A landscape with many valleys, sampled at points; each row gives a point and its height.
From any point a ball takes the steepest step (drop divided by distance) to one of its 2 nearest points. It stops when none of these is lower. Distance is the straight distance between rows; heights are no part of it.
Q214: [117 129 122 125  74 119 116 130 108 151 179 109 138 118  81 167 198 132
 108 121 113 136  66 144 162 145]  height 1.60
Q455: [162 104 130 100 172 118 114 109 113  93 147 144 112  74 134 144  99  97
 120 124 136  73 152 131  90 189]  height 8.15
Q33: [117 149 100  94 109 106 108 151  91 175 140 108 152  98 194  95  86  84
 110  97 139  57 122 115 144 111]  height 2.51
Q301: [108 112  97 145 101 127 117 140 161 119 147 129  80 132  79 133 158 122
 127 131 103 146 146 146 167  54]  height 2.88
Q56: [106 106 153 194 146 136 132 134 135 111  90 148 157 198 149  88 126 163
 151 201 133 145 118 137  95  99]  height 7.55
Q229: [126 155 137  75 137  98 178  88 163 115 128 147  75 142 130  77 104 121
  60 122 145 120  83  93 127  80]  height 7.71
Q621: [ 44 135 115 148  89 136 137 134  92 183 115 131 107 105 112 112 133 110
 109 158 156 130  81 102 133 102]  height 4.62
Q538: [ 76 170  93 155 114 152 155 116 130 174 127 149  68 121 115  98 118  65
  93 131 152  84  78  87 131  90]  height 4.33
Q796: [119 123  78 155 138 114 174 128 141 170 129 155  97 113 219 102  74  92
 151  97 183  99 133 131 172 145]  height 5.37
Q909: [ 72 106 163 114 106  87 155 105 116 110 170  94 134 140  78 111 161 129
 120 135 126 121 161 175  78 115]  height 2.78
Q294: [118 131 174 177 166 120 113 131 111  49 146 154 142 123 116 153 154 104
 141 182 126 181 110 174  64 140]  height 6.50
Q219: [106 124 187 160 127 133 124 151 103 127 169  93 156 123 129 185 128 142
 204 129 104 140 142 144 119 182]  height 6.05
Q215: [175 150 197 118 102 111 136 117 129 137  98 118 174 103 148 160 137 143
 135 135 120 198 108  76 100 171]  height 3.33
Q732: [102 128 138  99 128 129 129 140 104 146 125 142 135 112  96 140 160 129
  67 156 110 114 106 150  92 103]  height 3.91
Q196: [161 177  85  97 138 148 163 187 168 124 171 138 101 143 171 137  88  98
 165 132 106 130 117 167 187 120]  height 8.49
Q660: [175 131  96  96 109 111  96 102 118 115  97 157 150 110 145 152 100 163
 106 117 150 145 130  57 144 139]  height 7.94
Q495: [ 71 127 145 146 124  99 145 142 119  79 145  74 129 183  70 102 134 110
 161 162 139 142 135 186  73 128]  height 2.23
Q10: [174 101 128 107 137  98 116 108 106  84 178 114 133  79 132 139 146 121
 135  96 109 112 164 138 140 169]  height 8.25
Q982: [112 154 139 104 149 131 139 122 130 117  57 155 148 148 113 107 100 138
  77 149 154 168 112 107  78  90]  height 5.15
Q157: [180 188  89  74 160 158 132 183 123 129 140 127 107 117 166 153  66  91
 131 149 100 113 102 129 162 157]  height 8.31
Q808: [108 107 120 106 120 126 160 130 134 145 108 160 119 117 229  64 115 132
  91 124 131  81 116 107 165  93]  height 4.99
Q6: [ 61 111 145 153 120 153  87 167 110 120 100  98 129 126  58 106 172 143
 137 100 132 144 141 132 118  67]  height 3.32
Q198: [ 96 148 155 119 100 117 103 134  97 175  88 117 190 121 167  98 110 144
 114 127 125 126 115  94  99 120]  height 2.52
Q416: [ 98  87 133 153 147 109 158 105 146 176  79 137 116 107 193  87  96 133
 131 114 153 101 145 131 124 124]  height 5.19
Q380: [108 122 152 156  69 100 108  96 126 105 107 111 160 156 110 117 145 182
 137 122 154 196 101  86 133 109]  height 4.76
Q827: [158 125 128  55 101  97 120 159 102  88 116 122 138  73 125  98 135 129
  76 105 111 143 148 117 139  61]  height 7.98
Q150: [187  67 159 138 124 150 117 134  99 106 135 130 104  67 117 174 143 123
 154  90 122 125 193 104 128 178]  height 8.35
Q866: [101 133 153 107  98 105  97  92 132 108 187 111 142 133  78 103 197 159
 110  90 107 133 151 141 121 103]  height 3.05
Q816: [164 108 176 161 140 155  97 123 116 125  78 135 212 140 121 117 175 149
 115 136 106 134 134 125  80 117]  height 4.14
Q432: [ 66 158 157  79 145 134 171 106 143 138 127 125  81 181  95  73 137 127
  75 142 163 113  75  87 109  97]  height 7.54
Q2: [148 141  76 175 105 152 123 126 140 159 121  98 129 164  91 179 125 113
 176 135 137 157 146 145 132 173]  height 5.56
Q325: [114 108 102 113 138 110 175 127 150  89 146 114  51 111 118  84 160 151
 108 143 157 117  82 147 165 124]  height 3.60
Q167: [190 117  82 111 173 151 115 155 159 120 100 133 106 137 178 100  67 125
 156 123 127  76 161 126 163 117]  height 4.96
Q265: [122 127 121 147 183 126 141  86 171 142  98 184 120 168 161 136  51 122
 132 147 121  77 147 125  99 124]  height 3.09
Q362: [128 157 107  99 140 105 107  80 131 115 140 114 159 158 113 101 108 118
 105 111 134  75 114 133  90 161]  height 8.48
Q784: [104  64 147 175 113 131 182 137 116 172 118 115 130 133 112 160 183 138
 172 152 138 131 112 169 144 146]  height 6.01
Q417: [184 136 190 172 116 176 107 134 119 147  86 103 199 110 128 150 177 126
 150 131 113 142  92  95 110 179]  height 3.77
Q748: [167 121  52 136  81 144 137 129  95 154 138 193 136 100 166 126 132 126
 110 145 134 114 116 122 188  93]  height 1.61
Q557: [201 107 119 129 131 134 174 157 139 206 139 158 125  79 158 150 139 100
 161  94 153 155 171 117 162 168]  height 4.86
Q522: [ 69 134 121 175 114 127  73 133 138 139  94  99 145 145 105  64 119 146
 176  98 129 117 158 110 110  83]  height 3.62
Q893: [144  99 129 168 175 165 113 148 144  77 115 119  96 129  97 156 165 153
 146 101  97 122 171 158 151 133]  height 4.15
Q589: [176 154 114  47 135 101 171 132 130  82 116 144 119 107 142  93  87 109
  62 122 128 118 114 108 126  80]  height 7.86
Q582: [110 162 153 141 126 137 103 125 147 112  95 155 157 168  93  88 170 119
  97 172 145 195  73 129  74  90]  height 4.80
Q734: [ 72 155 112 127  69 119  95 117 123 152 194  97 129 136  81 108 161 123
 125 110 121 134 104 106 137 114]  height 2.38
Q142: [162 165 101  93 125  97 136 128 185 131 192 112 115 161 140 148 101 111
 155  99  92 154 166 160 148 115]  height 8.69
Q532: [ 56 136 164 152 160 156  94 147 116 123 119 132 161 177 142  76 129 168
 137 143 124  89 108 149  94 122]  height 7.40
Q470: [140 128 113 148 107 129  99 105 112  95  76 149 159 148 133 156  88 164
 145 158 138 182 166  92 102 152]  height 7.83
Q133: [119 121  98 156 155 127 173 106 156 188 156 165 119 139 141 154  93 107
 148 135 128 108 164 175 120 127]  height 2.47
Q747: [165 114  70 167 185 176 113 130 170 120 108 144  77 122 133 131 118 138
 143 122 115 105 127 135 154 144]  height 4.58
Q957: [101 122 172 142 179 124 104 116 136 109  86 162 129  81 183 111 111 170
 107 124 144 129  94 100 117 161]  height 6.79
Q402: [160 154 165 155  85 128 134 112 147 143 158 143 138 105 115 229 132 111
 166  99 118 211 153 118 157 143]  height 8.57
Q664: [ 84 151 160 112 176 122 140 125 182 148 127 110  89 128 150  79 125 121
 104 112  99  98  90 149 102 130]  height 7.10
Q20: [ 29 116 135 102 111 129 100 157  85 120 171  92 107 117  62 102 172 125
 122 133 156 127 130 122 138  81]  height 2.96
Q899: [128 158  94 118  98 108  85 114 120 187 112 104 188 148 159 123  72 120
 150  99 151  99 142 100 144 147]  height 2.06
Q15: [ 67 134 151  91 117 167 111 153 100 148 104 128 157 161  74  94 192 127
  89 171 158 137  85 115  96  95]  height 4.35
Q497: [164  60 108 148 122 149 170 141 108 149 128 115 110 120 117 166 163 172
 156 132 153 123 149 135 189 143]  height 5.80
Q977: [128 153 155 138 185 136  82 108 129 100 149 156 137 108 136 141  81  89
 161 149 117 106 135 135  62 198]  height 8.26
Q171: [152 119  96 125  75 130 143 116  87 164 191 149 149 105 148 159 174 151
 117 120 132 124  83 140 193 137]  height 0.66
Q631: [147 115 110 185 124 101 128  96 104  80 105 126 158 180 129  80 116 141
 135 183 169 170 143 118  79 120]  height 7.69
Q921: [ 72 106 119 159  91 126 127 101 108 133 106 131 126 125 123  95 142 181
 117 150 170 141  76 102 135 142]  height 4.83
Q165: [181 103 174 181  92 151 134 115 132 119 109 128 146 113  96 207 164 101
 148 100 103 168 208 125 126 150]  height 8.45
Q785: [175 143 159 197  88 149  99 115 116  66  84 123 148 123  81 181 170  96
 143 116 122 203 153 103 117 161]  height 8.55
Q825: [115 173 135 144 164 103  93  73 132  58 159 151 162 122  97 112 105  87
 128 129 135 111 112 161  48 162]  height 8.36
Q569: [165 133 137 155 129 145 111 117 142 154 133 116 143 139 138 156 132 131
 196 101 125 136 148 121 139 191]  height 5.83
Q534: [193 114 129  99 143 114 185 106 166 175 154 135 126 104 171 123 150 124
 134 105 131 130 135 151 153 159]  height 4.47
Q445: [ 73 117 107 135 137 116 144 164 105 102 122  71  81 143  83 119  96 135
 138 137 146 129 130 162 121 123]  height 2.75
Q937: [ 90 112 132  84 120 141 139 191 100 144 162 132 109 149 122 151 140 135
  92 171  89 102  98 159 163  81]  height 4.37
Q775: [200 140 121  74 122 151 113 139 124 118 133 147 138 173 121 202 123 158
 115 136  88 151 166  95 149 142]  height 8.32
Q65: [126 185 108 124 150 125 128  94 167 177 122 158 114 183 180 122  54  74
 114  92 134  56 108 114 112 115]  height 3.59
Q619: [141 120  88 118 126 120 139 138 130 115 121 144 101 100  95 170 134 121
  85 145 112 148 120 139 131 110]  height 3.47
Q373: [145 127 131 145 128 136  93 114 136  96 164  91 136 151  67 158 200 142
 127  90  88 106 153 172 137 154]  height 3.67
Q658: [203 157  89  93 151 130 118 136 144 154 123 162 124  89 164 174  52  60
 122 124 119 107 149 110 133 141]  height 8.16
Q204: [129 119 191 138  76 126 102 111 123 134 103 118 197 162  95 136 189 176
 113 119 110 149 119 102 136  75]  height 4.49
Q780: [107 127 165 133 128 114 140 138 128 111 153 124 139 130 102 199 148 114
 154 173  97 171 116 171 101 159]  height 6.27
Q526: [133 108 135 120 151 111  91 140 134 108  89  94 138 131 127 104 100 171
 135  88 126 128 175 119 126 101]  height 3.90
Q269: [153  94  82 124 132 126 168 146 107 155 129 106 110 120 170 125  83 141
 178 125 170 128 144 114 187 170]  height 5.58
Q305: [ 72 131 131 164 184 147 106 126 147 117 122  95 119 147 112  75 123 135
 147 119 128  68 112 176  94 158]  height 7.27
Q972: [ 60 149 165  94 155 129 148 134 147 156 170 109  82 103 126  62 161  88
 101 113 114  94 128 117 124  66]  height 7.30
Q688: [111  86  73 117 107 109 162 169 112  83 151  91  70 130 109 127 128 142
 139 143 158 143 100 149 195 116]  height 3.19
Q347: [ 92 147 111 197 124 131 118 107 148 131  93 130 118 125 145 122 112 154
 162 148 160 167  68 110 135 175]  height 5.03
Q877: [ 85 147 150 110 190 152 127 121 141 111 130 171 105 112 155  85 128 135
  55 119 132  90  68 142 115 131]  height 6.94
Q218: [116 123  74 157 125 137 147 142 143 152 165 136 102 141 113 133 119 112
 157 124 107 101 158 182 154  77]  height 2.21
Q758: [116 134 182 142 172 128 108 141  99  92 102 146 165  93 148 123 127 138
 141 169 139 173 100 131  71 151]  height 6.66
Q434: [153 136 116  87 112  98 137 111 123 158 157  97 165 157 121 178  96 109
 140 121 105 135 194 152  98 143]  height 8.64
Q836: [173 116 130  74  99 128 112 151 108 110 134 125 150 145 114 162 165 169
  79 115  88 134 171 130 157  76]  height 8.13
Q479: [115 142 122  81 138 143  99 159 129 107 126 117 120 152 137  51 122 164
 106 113 118  96 145 111 152  64]  height 4.25
Q643: [210 109  90  96 130 122  87 118 118 115 119 159 117  76 156 145  89 103
 133 123 159 104 167  85 151 164]  height 8.04
Q361: [173  99 197 114 113 128 169 146 129 106 174 131 101 101 129 224 147 126
 150 103  95 175 166 134 171 132]  height 8.70
Q626: [101 136 140  73 128 147 157 178 105 120 158 131 118 138 191  81 137 151
 105 147  99  77 101 140 171  93]  height 4.67
Q7: [165  83 114  98 130  92 201  92 144 118 158 107 101 111 164  70 143 153
 118 121 137 102 127 148 165 143]  height 4.03
Q555: [125 115 100 193 132 159 139 142 142 117  95 129  95 145 101 175 131 139
 186 169 141 171  99 136 132 179]  height 5.27
Q716: [158 142 158 113 117 102  87 147 116 161  73 104 179  78 155 162  91 118
 140 100 111 172 140  83 101 138]  height 2.91
Q446: [182 129 135  83 117 134 117 120 120 101 137 124 114 140 103 196 115 114
 119 134  99 162 204 120  96 185]  height 8.50
Q881: [125 136  83 154 138 134 163  83 164 193 102 158  94 132 144  87 112  75
  97 107 145  56  94 124 118 108]  height 4.00

For each start below, name the point where the ball stops.
Q526 | Q171
Q621 | Q218
Q167 | Q171
Q582 | Q218
Q380 | Q899
Q557 | Q495
